Points on a hilly landscape, in no order, each with its height.
A ball rolls from a point to the lowest of its 2 nearest points, and stops where none of them is lower. Distance is the straight distance between rows; heights are no part of it.
Q650 height 1.00: 35 14 -9 13 -39 -11 2 -35 22 -15 -22 -6 -8 24 -10 -52 -43 13 -6 -2 15
 -36 -15 24 14 -6 -28 -34 17 11 19 -9 21 3 -11
Q705 height 4.62: -18 23 27 -39 -4 8 10 34 -42 -19 13 21 -20 9 17 29 52 6 0 -1 9 -20 -5 21
 4 5 -40 -24 -11 2 -5 -14 -25 3 -18
Q892 height 6.30: 4 33 -16 16 38 3 -7 1 48 42 -10 -21 17 9 39 -19 -57 4 15 3 25 28 40 -17
 -24 0 -12 14 -17 3 11 31 13 1 20
Q49 height 2.46: 23 -21 -31 19 -8 -22 28 -12 44 35 0 8 -8 -44 -16 -4 11 54 3 35 26 20 -2
 -2 3 -30 15 -20 6 9 19 -16 -4 -10 25
Q611 height 4.16: -7 33 26 -35 -15 44 -31 11 -36 -21 16 8 -27 79 18 43 52 -27 -22 -17 -26
 -41 -28 1 26 -2 -27 -22 15 22 -33 -21 -33 1 -50
Q301 height 4.76: -21 -36 18 1 14 -9 -18 -4 -32 -6 -32 32 -31 -22 51 23 23 -35 8 -24 -16
 17 -5 -12 -14 10 30 2 -20 -30 -22 11 18 -6 -13
Q578 height 5.22: -19 -36 -5 -4 20 -22 4 9 -39 10 -15 3 2 -31 -11 -30 -5 -4 26 22 -4 -13
 30 -9 -3 44 -10 -10 -33 -39 -13 18 3 15 7
Q986 height 6.37: -38 -24 10 -12 -11 -22 -15 16 36 57 -52 57 -2 -14 1 -43 -75 64 29 11 38
 27 -15 -41 -5 0 -13 33 -23 -80 -7 3 -8 20 9
Q735 height 7.08: 8 1 17 34 10 -18 -49 -12 0 -1 -47 -11 -4 -43 6 -33 -39 11 25 14 38 -43
 16 -35 -18 8 6 -9 -9 -7 -3 -14 -4 -3 -15
Q454 height 4.52: -11 -22 0 -9 -49 -26 20 17 9 14 -40 36 -47 -32 10 -34 -28 72 20 36 39 13
 8 -28 -14 -28 -26 -12 -24 -10 0 -2 -8 -9 11
Q619 height 6.18: 64 -20 -43 6 -2 -4 49 27 12 33 9 7 -26 7 1 44 42 15 -23 30 -56 -18 9 -8
 -5 -68 12 -21 -4 25 -14 -21 -23 -36 14
Q604 height 4.37: 0 -12 41 16 6 -3 -8 19 -4 8 -29 44 -32 -53 39 -3 -28 -18 9 -17 0 2 20
 -16 1 -11 35 11 -11 -25 -16 -9 5 2 5
Q706 height 2.28: 2 -3 -40 -24 5 -3 32 15 -46 5 46 2 -8 16 12 6 43 10 29 -4 -8 17 34 -4 0
 14 21 27 -23 -24 -6 1 33 1 -2
Q416 height 3.16: -7 27 15 -2 -11 -11 22 33 -50 1 25 -13 -18 -31 -25 21 38 -21 10 11 -20
 -18 -25 18 -5 -17 36 44 -5 0 -35 37 -10 11 -4
Q141 height 4.81: 7 -4 -54 -14 -13 -7 -33 -33 -13 -21 42 6 -1 41 22 23 3 -37 -18 -9 -25 -1
 16 4 -3 39 22 -2 -11 21 -6 -17 31 -33 -21
Q120 height 5.27: 26 27 -7 -16 -19 38 3 10 41 -1 39 -12 35 37 -35 24 17 -47 -65 10 -61 -27
 -19 -7 62 -13 1 -9 51 34 40 -7 -45 23 -16
Q215 height 2.36: -2 -21 -8 -11 -26 19 37 2 -47 2 3 1 -60 -6 -9 -15 34 18 -5 21 -24 -31 -8
 18 -20 -18 -11 -31 -9 39 12 17 -22 7 31
Q228 height 5.98: 16 -13 -30 22 16 -19 -49 -31 74 28 6 1 28 -21 -19 -28 -56 40 11 -11 30 7
 -20 -24 -10 -9 26 8 13 -24 39 2 40 0 21
Q549 height 3.51: 28 6 5 25 38 25 9 43 -19 8 10 -18 -2 -16 15 27 25 -24 15 4 -52 -24 11
 -28 17 -5 50 32 -14 -14 -33 0 -8 -4 -9
Q997 height 4.67: -12 -4 0 -11 -2 30 -12 -23 -5 -28 44 19 21 37 -24 29 53 -40 -17 6 -8 -20
 -10 3 32 18 -38 -43 26 -12 -35 -16 7 4 -21
Q395 height 2.88: -8 8 27 -22 -16 44 14 46 -57 8 35 -6 -65 -12 -26 28 54 -22 0 15 -44 -48
 -15 -13 -7 -26 41 17 -22 13 -27 28 -12 2 12
Q274 height 7.49: -25 -25 12 -19 -3 -1 -5 -6 -5 3 -9 11 19 -8 1 -13 -65 30 -1 -12 20 26 16
 -2 -11 37 -12 36 -5 -47 12 -4 -20 1 -20
Q421 height 2.16: -21 6 -24 -18 38 -23 24 28 -20 -3 35 10 23 5 -4 18 20 19 34 -30 -3 45 21
 -5 3 36 12 43 -39 -44 12 25 13 19 -21
Q266 height 3.09: -16 17 -13 6 40 -17 19 22 -6 2 31 -9 22 9 2 11 7 -14 21 -29 -28 33 17 -5
 26 41 7 34 -31 -14 64 18 -13 36 -1
Q223 height 4.08: 44 54 -21 26 16 -3 -14 17 15 15 25 -45 27 68 11 12 12 -48 -13 2 -30 -3
 -13 -23 32 -25 35 14 6 28 2 -21 -4 -15 4
Q366 height 6.79: 21 -47 -32 -1 -25 19 -40 -57 9 -12 -21 22 17 14 9 2 -14 9 -33 -21 10 -5
 -28 -22 -22 -13 34 -14 9 -6 -10 -40 34 -26 44
Q824 height 8.70: 20 -17 -19 39 36 -49 14 29 -12 10 11 -16 17 -19 0 18 -10 -25 46 -7 -38
 28 2 2 20 2 63 54 -33 -21 -1 47 14 35 10
Q851 height 5.81: 0 9 -15 44 43 -32 12 14 38 45 -18 -34 16 -9 -3 -26 -19 -5 19 7 28 28 12
 -29 18 2 7 0 -9 -6 10 -3 27 3 28
Q117 height 5.97: -4 2 -9 22 5 -19 16 24 -6 24 34 -15 48 -12 -45 43 56 -10 -23 9 11 9 -20
 21 34 13 17 9 19 1 12 11 1 0 -10
Q375 height 4.98: 6 17 10 -33 -19 7 -9 -16 -17 -46 12 6 25 36 39 20 -9 7 7 -14 -26 -39 10
 18 -10 25 -30 -20 0 -34 4 -15 -28 -12 -48
Q688 height 4.85: 1 26 4 -24 0 -10 11 26 -29 -27 -1 0 24 23 25 29 30 21 3 14 -26 -29 16 14
 18 37 -55 -30 -12 -22 -7 -1 -50 7 -46
Q774 height 6.95: -12 -66 -4 -8 -31 18 -34 -48 -5 10 -35 32 -2 -17 13 1 -5 1 -30 2 41 1
 -37 -10 -38 -18 5 -17 -1 -12 -16 -8 35 -32 22
Q955 height 6.21: 11 5 2 26 -11 -34 -28 -22 57 -10 -61 -7 41 24 19 -39 -40 4 -6 -18 52 6
 -49 13 4 -23 -16 17 14 7 17 2 45 27 -13
Q498 height 5.26: 16 -27 -7 9 37 -31 -11 29 34 5 24 1 57 -20 -63 1 -26 -18 21 -17 2 1 16
 20 -3 17 31 49 9 -45 1 13 32 13 -13
Q585 height 3.86: 6 -46 -16 31 18 25 23 1 -30 18 20 -12 -2 -20 -10 27 30 -40 -9 22 -38 -7
 -9 -11 14 14 43 6 -5 -11 -7 -8 -12 -14 23
Q839 height 3.65: -3 -34 -13 10 -37 -38 52 10 28 19 -16 4 -35 -38 -9 -13 -19 62 30 48 32
 21 -12 -33 1 -8 13 -2 2 0 19 1 -21 -23 23
Q890 height 2.77: -33 -4 4 -7 -18 12 22 -29 -18 14 -11 -17 -43 -29 6 -2 -13 23 1 26 -8 8
 10 0 -22 9 1 -30 -22 48 37 29 -34 -7 9
Q468 height 3.22: -21 -28 25 24 -3 36 16 -19 15 10 7 -4 -36 -62 -35 -31 -31 12 23 36 23 -5
 -13 -27 -1 3 22 -11 33 -4 -17 9 -9 5 47
Q776 height 2.33: 21 -1 -8 48 34 -16 -20 16 88 7 27 -36 67 2 -45 5 -34 -4 -15 -23 -18 41
 -2 5 15 -16 24 23 42 24 38 9 22 25 0
Q868 height 5.05: 23 -37 -21 23 -5 -42 -38 1 79 48 -52 20 34 -27 -31 -57 -69 52 7 16 24 36
 -20 -15 -16 -27 27 7 24 -7 32 15 7 7 -1
Q682 height 6.22: 6 -1 22 -2 -47 63 32 4 -18 -17 -40 -38 -56 47 4 1 15 14 -46 23 -17 -39
 -10 13 -21 -16 -19 -7 13 93 -5 -13 -50 -29 2
Q873 height 4.06: 6 6 17 19 -8 -38 40 56 21 18 -5 4 8 -23 -37 0 18 -26 12 16 11 18 20 9 60
 -7 -8 20 16 -10 -16 31 -21 41 -1
Q738 height 3.17: 20 22 -9 3 1 -21 -15 -3 7 11 -13 5 -8 -8 13 -10 35 -46 -27 -32 -3 -17 0
 20 1 -15 14 -2 0 34 3 5 35 20 -14
Q71 height 4.38: -1 47 2 -24 -8 26 -23 -4 10 -15 12 8 -1 55 -4 37 48 -35 -18 3 -8 -11 -32
 26 26 -15 -47 -34 17 20 -25 -16 -8 14 -50
Q787 height 3.64: 25 22 -20 6 24 -60 -23 -2 20 -1 12 -2 27 12 -9 -7 -1 -31 -10 -17 -16 -5
 -3 23 19 -11 44 29 9 22 35 2 53 13 -26
Q742 height 1.83: -25 -9 -16 -33 -17 20 3 6 -58 -8 43 10 -39 8 14 37 14 25 10 -11 -9 36 37
 6 -36 8 1 -7 -44 -12 5 9 15 -17 -13
Q175 height 5.85: -30 26 24 15 5 26 10 29 -32 5 -30 -33 -4 -12 34 13 4 9 4 24 0 1 34 -5
 -11 8 -24 -2 -21 27 -21 14 -53 -6 -21
Q443 height 7.91: 10 -21 -43 17 4 8 -17 -13 13 12 -17 3 2 1 38 23 -10 19 -39 -2 -5 8 47
 -21 -7 28 -4 -15 -13 16 55 -28 -22 -31 -2
Q655 height 9.32: -14 17 15 6 21 -41 7 24 19 0 -25 -32 50 21 -28 -39 -14 6 20 9 31 12 23
 31 2 9 -60 11 -4 -25 10 40 -10 29 -29
Q615 height 4.89: 14 -13 7 3 22 -33 -3 13 -28 -16 15 12 15 -24 -14 -22 15 -16 26 -14 -14
 -18 16 14 18 27 17 -16 0 -32 10 9 21 18 -12
Q775 height 4.13: -56 2 11 7 11 3 2 -18 -26 -14 9 15 -25 -43 11 -6 9 8 34 -19 35 58 -15
 -11 13 27 -3 3 -33 -23 15 11 15 31 36
Q6 height 5.48: 18 29 1 -11 -21 52 -2 6 1 -11 29 -21 22 53 -6 20 41 -27 -41 9 -41 -19 4
 -31 49 22 -14 -4 28 36 10 0 -57 21 -8
Q609 height 5.28: 39 10 -40 -24 -25 -12 -6 -41 19 -3 -24 9 27 44 43 19 7 -1 -37 -10 -15
 -23 -21 16 -14 -22 -28 -11 -9 15 -19 -21 25 -27 0
Q530 height 5.96: -35 8 47 6 -23 34 -4 -29 -30 -16 19 2 -69 32 -22 6 2 -35 -26 -17 1 -49
 -28 15 6 -21 18 -12 9 33 -2 -53 15 -33 34
Q741 height 3.30: -21 -17 6 0 -12 -2 15 -16 13 33 2 -1 -31 -55 -9 6 -18 -1 -5 26 -3 38 25
 -25 -16 -3 26 16 -18 19 24 31 -18 4 12
Q182 height 8.23: 26 25 9 33 -13 -24 26 13 2 10 -44 -40 -11 -18 31 -13 -47 6 -3 34 -19 5
 -1 -15 14 -19 27 27 -9 32 9 6 -54 -14 0
Q676 height 3.47: -9 26 35 1 -6 -4 32 6 -33 -2 -7 -8 -8 -42 -19 -5 18 -3 8 27 10 -25 -27
 28 16 -20 -1 14 21 9 -46 30 -24 11 10
Q209 height 6.05: 45 -31 -46 -1 10 15 21 5 14 31 -22 -8 -13 -24 16 29 -4 11 -12 31 -25 7
 23 -11 -42 -44 0 -14 -14 27 -33 -11 -5 -54 26
Q59 height 2.87: -37 22 31 -19 -7 43 -30 -25 -54 -56 35 7 -39 8 4 -9 25 -17 -7 -47 21 11
 -3 13 0 38 -7 -27 5 27 -10 -24 13 5 -3
Q878 height 2.35: -36 -13 4 -46 8 17 -25 -3 -46 -36 49 15 -53 -12 -13 12 46 -8 -11 -24 24
 28 25 24 -27 17 -7 -40 -17 9 -5 7 22 5 -10
Q885 height 3.82: -33 9 27 -8 18 -12 -26 -14 -31 -37 27 11 -20 7 16 -49 -17 -20 36 -13 21
 -12 -19 -2 26 19 -31 -24 -11 -25 -7 -11 45 32 24
Q727 height 4.17: -13 -23 17 20 13 35 4 -13 16 0 -14 5 -1 -49 -28 -44 -16 16 12 15 46 -12
 -5 -13 8 10 -32 -43 27 -27 -3 -12 10 4 32
Q315 height 5.58: 2 -24 31 -9 -10 5 2 -3 -28 -9 -4 18 -42 -4 -14 47 38 0 -25 0 -4 -13 -15
 17 -41 -51 19 -12 1 16 -11 -16 9 -25 4
Q667 height 5.20: 25 -1 -15 -39 -43 -5 -13 -37 -23 -23 -1 6 -3 49 9 33 12 -26 -48 -6 -35
 -62 -13 38 -29 -36 -23 -10 5 20 1 -24 21 -35 -27
Q946 height 1.71: 8 7 10 4 -22 -13 12 -25 1 -3 7 -14 -9 22 -16 -8 -19 -15 -10 26 6 5 -10
 -1 33 11 -26 -33 20 15 25 -13 -21 3 -5
Q8 height 1.55: 24 1 -7 -11 -36 0 -16 -45 -18 -21 0 2 -22 0 13 -29 0 40 -1 10 19 -37 -25
 19 -29 -10 -9 -13 -3 -3 6 -3 11 6 16
Q103 height 3.87: -31 -15 27 -15 -24 1 37 24 -38 -5 -40 0 -26 -12 -19 -15 3 2 -7 31 31 -18
 -8 22 -6 -16 -39 -13 -3 -9 -43 0 -29 -6 18
Q658 height 3.89: 15 -21 9 9 5 17 -23 -20 5 6 -7 14 -24 -36 -4 1 -31 -10 -17 -18 -6 29 22
 7 -14 -11 10 -18 2 4 4 2 6 -8 6
Q168 height 5.09: -14 -47 -20 -9 -5 -10 8 20 -18 24 -41 37 -27 -21 4 -21 -2 36 12 21 24 0
 28 -11 -30 18 -24 -39 -31 -28 -19 -16 -1 -7 11
Q159 height 6.02: -17 11 22 1 -1 20 -22 -46 -14 -56 23 5 28 -6 3 25 19 31 29 -30 46 25 5 8
 -12 25 -3 -33 22 -22 -22 -18 2 7 -30
Q302 height 7.58: -28 1 5 4 -31 0 -10 -29 -26 -5 -19 -3 -24 31 49 20 -32 -12 -49 -1 0 5 -2
 -8 -24 1 -18 6 -20 27 11 -13 5 -35 13
Q899 height 4.47: -6 -33 -19 28 39 -73 -13 -3 35 21 17 3 43 1 -34 13 -25 -16 1 -24 -10 10
 -29 17 18 -2 42 49 20 -27 28 5 67 10 -5
Q819 height 6.01: -11 18 21 -14 4 35 -10 14 -76 7 -10 -21 -45 0 19 8 26 -8 1 16 15 -12 26
 -6 -43 6 -1 -1 -23 39 -36 14 -1 -14 -7
Q496 height 2.98: 3 3 16 13 8 -57 20 43 36 18 13 12 22 -16 -63 -9 -10 -34 -2 15 -14 6 3 16
 35 -29 9 18 31 -3 29 4 2 19 9
Q712 height 7.24: -8 -4 -1 -21 5 -23 -1 -11 22 4 -13 9 33 18 22 13 -38 -1 0 -29 -1 25 14
 21 15 1 -25 25 -9 -36 27 2 -2 0 -12
Q931 height 4.56: -3 -21 -41 9 16 -6 44 -4 -17 42 13 -1 -15 -3 -1 5 -9 -4 14 44 6 33 16 -8
 8 -11 -13 0 -24 -16 -39 1 25 -21 41
Q829 height 2.38: -1 9 27 12 -24 13 29 -23 22 2 12 -16 -24 -24 -24 0 -41 13 -5 45 -15 -4
 -25 -15 6 -17 5 -4 33 25 14 -14 -17 -27 26
Q27 height 2.03: 34 31 33 5 -30 43 -1 16 -9 -1 -16 -7 -20 18 -1 -6 -7 -37 -23 -15 -19 -34
 -6 7 21 -23 -4 -10 27 54 -28 -36 -30 4 -15
Q588 height 5.12: -12 35 -6 -43 9 3 -23 -7 -30 -47 36 24 -6 42 32 3 32 -19 36 -5 -12 -29
 -7 23 -5 35 -24 -16 -7 -29 -33 2 23 -5 -53
Q697 height 6.34: -19 7 14 -15 30 18 -11 -14 10 -27 21 8 37 5 -2 -8 -29 44 26 -8 43 35 35
 -1 3 45 -47 -37 18 -31 -20 -21 -1 13 -21
Q523 height 8.05: 41 11 -38 1 7 6 -28 -20 20 -12 -18 -3 19 3 59 20 -1 21 -6 -39 -8 8 38
 -14 -23 16 31 1 -15 12 29 -26 11 -15 -16
Q310 height 4.57: 19 -3 -37 15 6 -32 -41 -35 -2 -34 11 20 8 45 37 8 -15 -5 11 -16 14 25 9
 -15 16 46 -1 -10 10 -16 10 -18 40 -3 -32
Q321 height 1.97: 27 29 -9 -15 -17 15 21 11 -32 -14 21 -3 -21 -5 4 -21 29 41 22 -8 -4 -34
 20 22 -29 -22 -14 -11 -31 11 24 23 5 11 15
Q293 height 5.31: -18 -38 -13 -21 21 3 -31 -12 -15 -18 -7 33 11 -17 17 -25 6 28 31 -22 45
 4 0 8 -25 44 9 -22 -4 -47 -55 5 33 20 -23
Q755 height 6.77: -18 -29 -3 -11 21 -46 8 10 49 43 -2 48 19 -34 -9 13 -47 4 -6 -11 -4 33
 22 -2 5 -13 -22 14 -4 -36 42 11 10 14 -4
Q844 height 5.99: -41 -46 13 -14 28 -38 2 8 20 35 20 16 46 -31 -62 -7 -44 9 20 4 15 37 31
 11 -3 18 6 24 7 -51 18 34 17 37 -12
Q250 height 8.11: 50 52 -16 19 -2 -1 -25 2 4 -5 -26 -24 28 12 40 6 -21 18 -9 -14 -28 -15
 26 0 -19 1 20 11 -9 22 11 -12 -25 -11 -21
Q384 height 2.56: 0 47 37 18 -23 16 4 14 2 7 -1 1 -45 -4 22 -29 20 -40 -8 -17 3 -17 10 8 9
 -19 -4 12 0 52 7 -16 -7 12 8
Q535 height 5.06: 59 2 -51 -18 -23 33 -16 1 26 8 49 -22 32 27 -19 37 5 -24 -44 5 -65 -16 1
 5 36 -23 14 3 35 38 24 -14 -18 -6 -2
Q227 height 4.21: -12 -15 -29 22 20 -6 13 -14 -25 34 22 -11 -18 9 0 43 30 -20 -8 45 -15 16
 -4 -24 11 -6 3 -14 -15 0 -22 0 5 -8 9
Q202 height 3.83: 12 -31 -24 13 7 -24 19 -3 83 50 -11 11 22 -62 -36 -34 -27 35 9 29 17 27
 -20 -10 -17 -36 16 10 23 11 22 11 -10 16 24
Q187 height 8.82: 34 -4 -2 15 48 -32 7 38 13 20 -18 -11 20 6 13 2 -59 -13 30 1 -17 20 26
 -8 -2 7 33 54 -24 -35 -31 12 15 6 -6
Q268 height 5.77: -7 -18 37 9 -27 30 -8 -15 6 -9 -14 11 -42 21 -3 33 34 -26 -36 -2 0 -37
 -29 -1 -15 -35 3 -24 25 35 -16 -40 -3 -48 38
Q236 height 1.86: 26 4 -8 1 -6 -32 16 19 68 23 2 13 31 -9 -47 -12 -70 -6 -7 14 -27 12 8 19
 1 -53 1 22 34 -4 9 -8 -2 -5 10
Q28 height 3.25: -21 33 8 -14 -16 33 -11 -14 -45 -55 31 -20 3 36 -18 -1 54 -37 -16 -46 5
 -19 8 7 5 47 -18 -14 21 38 10 -9 -11 6 -8
Q433 height 8.36: -5 18 2 31 14 -61 33 8 12 35 -42 -48 -20 -13 5 -38 -38 13 41 63 -18 14
 -16 -30 11 -2 1 29 -7 30 10 33 -27 9 25
Q12 height 4.39: -5 -8 15 17 26 18 -4 -11 -3 -26 17 2 21 -20 -13 -52 -12 -27 23 -16 32
 -12 -5 16 32 20 -2 -20 27 -21 -14 -6 32 38 27
Q424 height 6.10: -25 6 25 10 -31 42 19 11 -61 -8 -27 -36 -70 30 13 6 26 -2 -22 3 12 -10 6
 -8 -30 -3 17 -3 -23 64 -16 -12 -32 -36 13
Q630 height 8.17: 14 48 17 0 -30 4 10 -5 11 5 -15 -25 12 2 31 17 -24 13 -16 7 -28 -9 -15
 -5 -13 -25 7 38 -6 31 23 6 -54 -20 -1
Q226 height 5.47: -27 5 -3 -1 -27 -59 0 32 22 15 -37 39 -8 -26 21 -42 -36 62 53 28 50 22
 -1 -30 -5 -9 -23 28 -29 -62 -1 17 -1 17 15
Q471 height 5.66: -14 41 20 2 -8 51 1 4 -17 0 6 -44 -5 27 21 25 41 -9 -17 16 -15 -1 2 -17
 32 20 -12 -9 1 38 3 12 -71 -11 -19
Q83 height 5.10: -25 2 22 24 -3 -44 53 37 49 10 -21 -17 14 -27 -26 -29 -8 25 40 28 21 28
 5 -5 28 1 -7 2 18 -16 4 24 -39 23 31
Q42 height 5.65: -24 -25 -24 -15 20 31 -31 -31 2 -23 -2 33 39 -1 4 24 49 11 30 -39 45 13
 12 7 -22 49 4 -14 -4 -37 -17 -16 35 -16 -19
Q989 height 3.95: -2 -7 0 20 30 -2 -19 3 99 2 3 -9 77 -15 -27 11 -33 12 6 -31 11 7 -14 12
 -13 -17 -21 16 27 -32 34 14 27 32 -10
Q162 height 3.84: 36 33 6 17 16 12 2 28 17 18 20 -26 7 7 -2 10 12 -34 -2 20 -32 -30 0 -37
 19 -28 19 14 8 4 7 -17 -15 -24 6
Q724 height 5.93: 10 -12 0 15 18 26 18 20 -6 21 -5 -32 -44 -10 -2 23 -2 -2 -28 40 -5 2 33
 -35 -26 -40 28 0 -23 27 -29 -27 -17 -61 14
Q431 height 9.16: 9 -1 9 16 13 -53 5 19 25 20 -48 -18 48 3 5 -32 -63 28 22 22 6 28 8 3 8
 21 -30 29 -22 -28 7 46 -17 27 -12
Q983 height 6.47: -5 7 -20 -6 -19 32 41 -16 27 11 10 -40 -7 12 -36 -1 18 -17 -57 47 -43 -6
 -15 -2 13 -18 -6 -1 25 73 40 -5 -51 -35 30
Q960 height 8.54: 11 6 -7 40 19 -44 17 23 15 30 1 -29 -17 -31 -21 -6 -48 3 35 26 -33 20 -7
 -27 16 -7 38 46 -22 7 2 45 -6 58 36
Q522 height 3.97: -14 57 36 -31 -28 48 2 22 -48 -6 30 1 -21 39 -14 16 77 -47 -41 -22 -19
 -52 -23 13 -6 -22 0 15 -3 40 -9 -6 -35 -3 -30
Q486 height 6.82: -6 21 -1 17 22 -44 -45 -10 -15 15 -16 -6 -18 -21 33 4 10 24 24 -3 25 -19
 -4 -25 -33 19 -6 -8 -29 -21 -5 11 18 12 -8
Q822 height 3.15: -59 10 4 -37 33 -6 -13 -10 -57 -40 42 8 -16 -28 3 -38 4 -11 22 -35 39 37
 -13 1 -6 33 -15 -14 -24 -33 -5 8 4 31 17
Q564 height 1.01: 43 10 -29 26 13 -4 -15 12 79 10 11 -26 40 -25 -36 -16 -52 -5 -22 -9 -15
 5 4 15 4 -39 43 5 27 36 28 -16 2 -12 6
Q856 height 6.53: 19 -20 -27 1 3 -1 -39 -39 46 -2 -9 11 53 -4 12 -2 -9 8 3 -25 4 -26 -35
 -14 -3 8 23 10 6 -33 32 -17 40 -10 20
Q591 height 3.85: 21 16 -24 13 39 5 -2 -24 9 -2 31 -20 42 25 17 21 12 -6 14 -19 -34 16 27
 -11 22 43 -13 -6 -5 -14 45 -2 -1 18 -4
Q19 height 7.41: -28 -2 1 -12 -32 -3 -6 -25 -25 36 -48 17 -37 -4 39 -19 -51 2 -19 3 16 29
 -25 -9 -34 -17 -11 27 -22 9 -1 20 13 -9 36
Q909 height 5.11: -4 -21 -26 20 26 2 40 25 19 40 2 14 -8 -16 -5 -11 -12 7 22 -2 20 49 15
 -29 16 -5 21 22 -26 -24 -14 4 29 5 51
Q79 height 5.76: 11 -14 22 25 8 18 20 10 -19 -9 -10 7 -31 -21 16 19 28 22 0 23 8 -31 11
 -17 -27 -22 22 -20 -12 -9 -20 -25 -1 -45 5
Q719 height 5.21: 1 -11 -2 -35 -12 10 -18 -17 -41 -58 11 22 -19 27 16 -3 48 -11 20 -10 -7
 -13 -33 40 -11 0 -10 -33 15 -11 -54 -6 26 -4 -42
Q18 height 6.68: -8 19 -5 3 -23 8 48 21 36 21 31 -31 -7 -16 -60 -3 2 -31 -38 42 -41 14
 -12 -12 45 -18 35 22 44 57 24 14 -30 -12 9
Q556 height 7.18: -20 -25 1 -19 0 7 -25 -27 -7 23 -35 40 -1 -17 42 -32 -11 -11 -9 -15 24 5
 -36 -9 -26 -16 -33 10 -12 -13 -17 13 29 8 25
Q80 height 5.13: -9 28 5 -18 -48 13 -25 -22 -19 -48 -8 4 10 45 18 25 11 -5 -33 -15 3 -46
 4 7 -25 5 -62 -27 -4 12 3 -35 -5 -28 -30
Q155 height 4.25: 26 22 -36 11 4 0 -27 -28 26 -37 23 -6 41 65 22 14 38 16 9 -20 -6 4 12 -2
 28 48 -19 -22 -2 -2 18 -24 18 2 -20
Q448 height 7.72: -2 -20 -15 -3 -34 2 6 -30 19 -3 -31 -1 -35 8 41 -9 -23 7 -51 3 -5 -4 22
 -22 -26 -10 -35 -28 -7 43 50 -29 -20 -45 25
Q77 height 6.16: -41 -2 28 16 0 -40 21 34 44 5 -29 2 18 -25 -27 -49 -38 68 47 30 62 43 -8
 -17 1 3 -17 10 1 -49 6 30 -11 36 14
Q36 height 5.33: -5 11 6 10 23 -6 2 4 -13 -13 35 -14 33 3 -42 27 88 -20 -5 1 10 -6 -18 20
 56 19 -26 -25 33 -6 12 -7 0 25 -7
Q107 height 4.27: -43 -2 46 -8 -14 -5 16 4 -65 -37 -11 -4 -25 -5 -17 -9 12 9 -9 -6 21 -31
 -14 9 6 31 -37 -29 8 8 -16 -23 -34 -2 -14
Q911 height 5.02: -20 -39 17 -8 19 0 -25 -39 -57 -37 -12 32 -22 -41 25 1 29 -16 6 -22 11
 -4 -15 4 -13 49 27 -19 0 -17 -35 7 12 10 -9
Q971 height 3.66: -33 25 -13 -53 21 -7 3 -4 -38 -62 35 26 8 19 37 -39 19 7 37 -45 24 37 -4
 29 8 43 -10 10 -18 -39 -16 9 33 24 1
Q45 height 6.58: -16 33 -5 14 28 1 -20 -1 -13 23 -5 -6 3 -20 40 5 -9 23 35 -5 37 20 41 3
 -31 13 7 25 -32 -17 -11 20 26 4 -10
Q299 height 6.33: 8 19 10 -22 -45 52 37 4 8 7 -4 -33 -42 23 -23 -17 10 0 -55 7 -48 -31 -3
 5 -6 -50 -13 -13 31 77 6 -6 -65 -29 11
Q333 height 5.32: 7 -8 20 -33 -12 54 -7 -9 -40 -45 10 16 -25 27 33 37 70 -27 1 -18 8 -9
 -32 51 -23 -16 0 -8 19 20 -51 8 24 -23 -16
Q771 height 4.90: 23 -4 -1 17 14 -19 -7 -13 69 -16 -27 5 71 11 -15 7 -35 53 24 -20 41 22 1
 16 -8 0 -19 -9 21 -38 16 -5 4 20 -27
Q430 height 2.65: 13 11 17 -18 -11 63 19 19 -44 1 25 -22 -46 30 -50 28 45 -21 -23 30 -62
 -66 -32 16 4 -33 22 4 24 36 -28 13 -33 -13 10
Q509 height 7.12: -26 -43 -2 -13 3 5 -2 -9 -13 21 -21 28 14 -30 10 -45 -71 50 32 -8 19 43
 -5 -28 -7 26 3 44 -5 -66 -3 41 1 20 23
Q920 height 4.92: 28 -10 -34 -23 -13 7 -10 -23 8 -10 51 -10 16 21 -8 46 6 -24 -40 -4 -57
 -8 4 -3 7 2 33 -7 -3 11 23 -6 16 -34 20
Q362 height 3.67: -17 42 33 3 -11 28 -9 8 -37 -14 27 -9 -1 14 -35 11 72 -58 -20 -37 9 -29
 -14 6 20 -1 26 0 20 46 -6 -15 -5 7 -11
Q897 height 8.97: 12 -16 7 32 46 -35 -32 18 33 18 -38 -3 39 10 19 -9 -65 21 52 -18 11 44
 22 -19 -10 14 4 39 -19 -41 -5 24 14 37 -27
Q760 height 4.86: -46 1 46 -60 9 31 5 32 -73 -26 16 9 -50 15 5 36 73 9 -2 7 -37 -14 -21 12
 0 8 -50 -45 -7 22 -26 4 -36 12 0
Q601 height 5.40: 36 -3 -6 -11 -22 37 34 -1 -3 -5 -17 14 7 21 30 16 25 2 -17 -10 -29 -9 -2
 32 -4 -40 -25 -7 -1 -4 -16 -20 -8 -19 2
Q977 height 5.70: 16 -39 -10 -18 37 -9 -21 24 34 11 4 30 43 -7 -17 -20 -20 -8 28 -51 4 -7
 37 14 -18 36 29 32 -8 -50 -8 6 49 12 -39
Q869 height 5.64: 19 -7 -9 37 -18 -23 -40 -18 88 -5 -61 -1 65 7 -9 -20 -46 30 -25 -35 59
 21 -23 3 -3 -7 -30 -16 28 -25 8 -25 32 6 -18
Q605 height 6.00: 16 -10 -16 -18 26 -31 -7 5 19 -26 8 17 53 29 20 -39 -5 -10 40 -58 7 8 13
 36 5 29 35 31 13 -49 2 19 59 20 -48
Q400 height 2.40: 31 0 29 -22 -20 64 21 10 -17 0 29 13 -18 13 -37 9 25 -46 -42 1 -34 -41
 -9 30 13 -35 1 -19 27 27 -27 2 -7 -7 0

Call two points neighbours if one is among the 2 nearest of the other. Go from one point of each pair to the other, from neighbour to neighbour, staying as low as possible. Name the highest point that can't be avoided.
Q742 and Q421 | Q706
Q742 and Q549 | Q535
Q49 and Q822 | Q578
Q822 and Q650 | Q12
Q226 and Q564 | Q77

For each start below, name the point where the ball stops.
Q983 | Q421
Q535 | Q421
Q431 | Q49
Q302 | Q49
Q159 | Q650
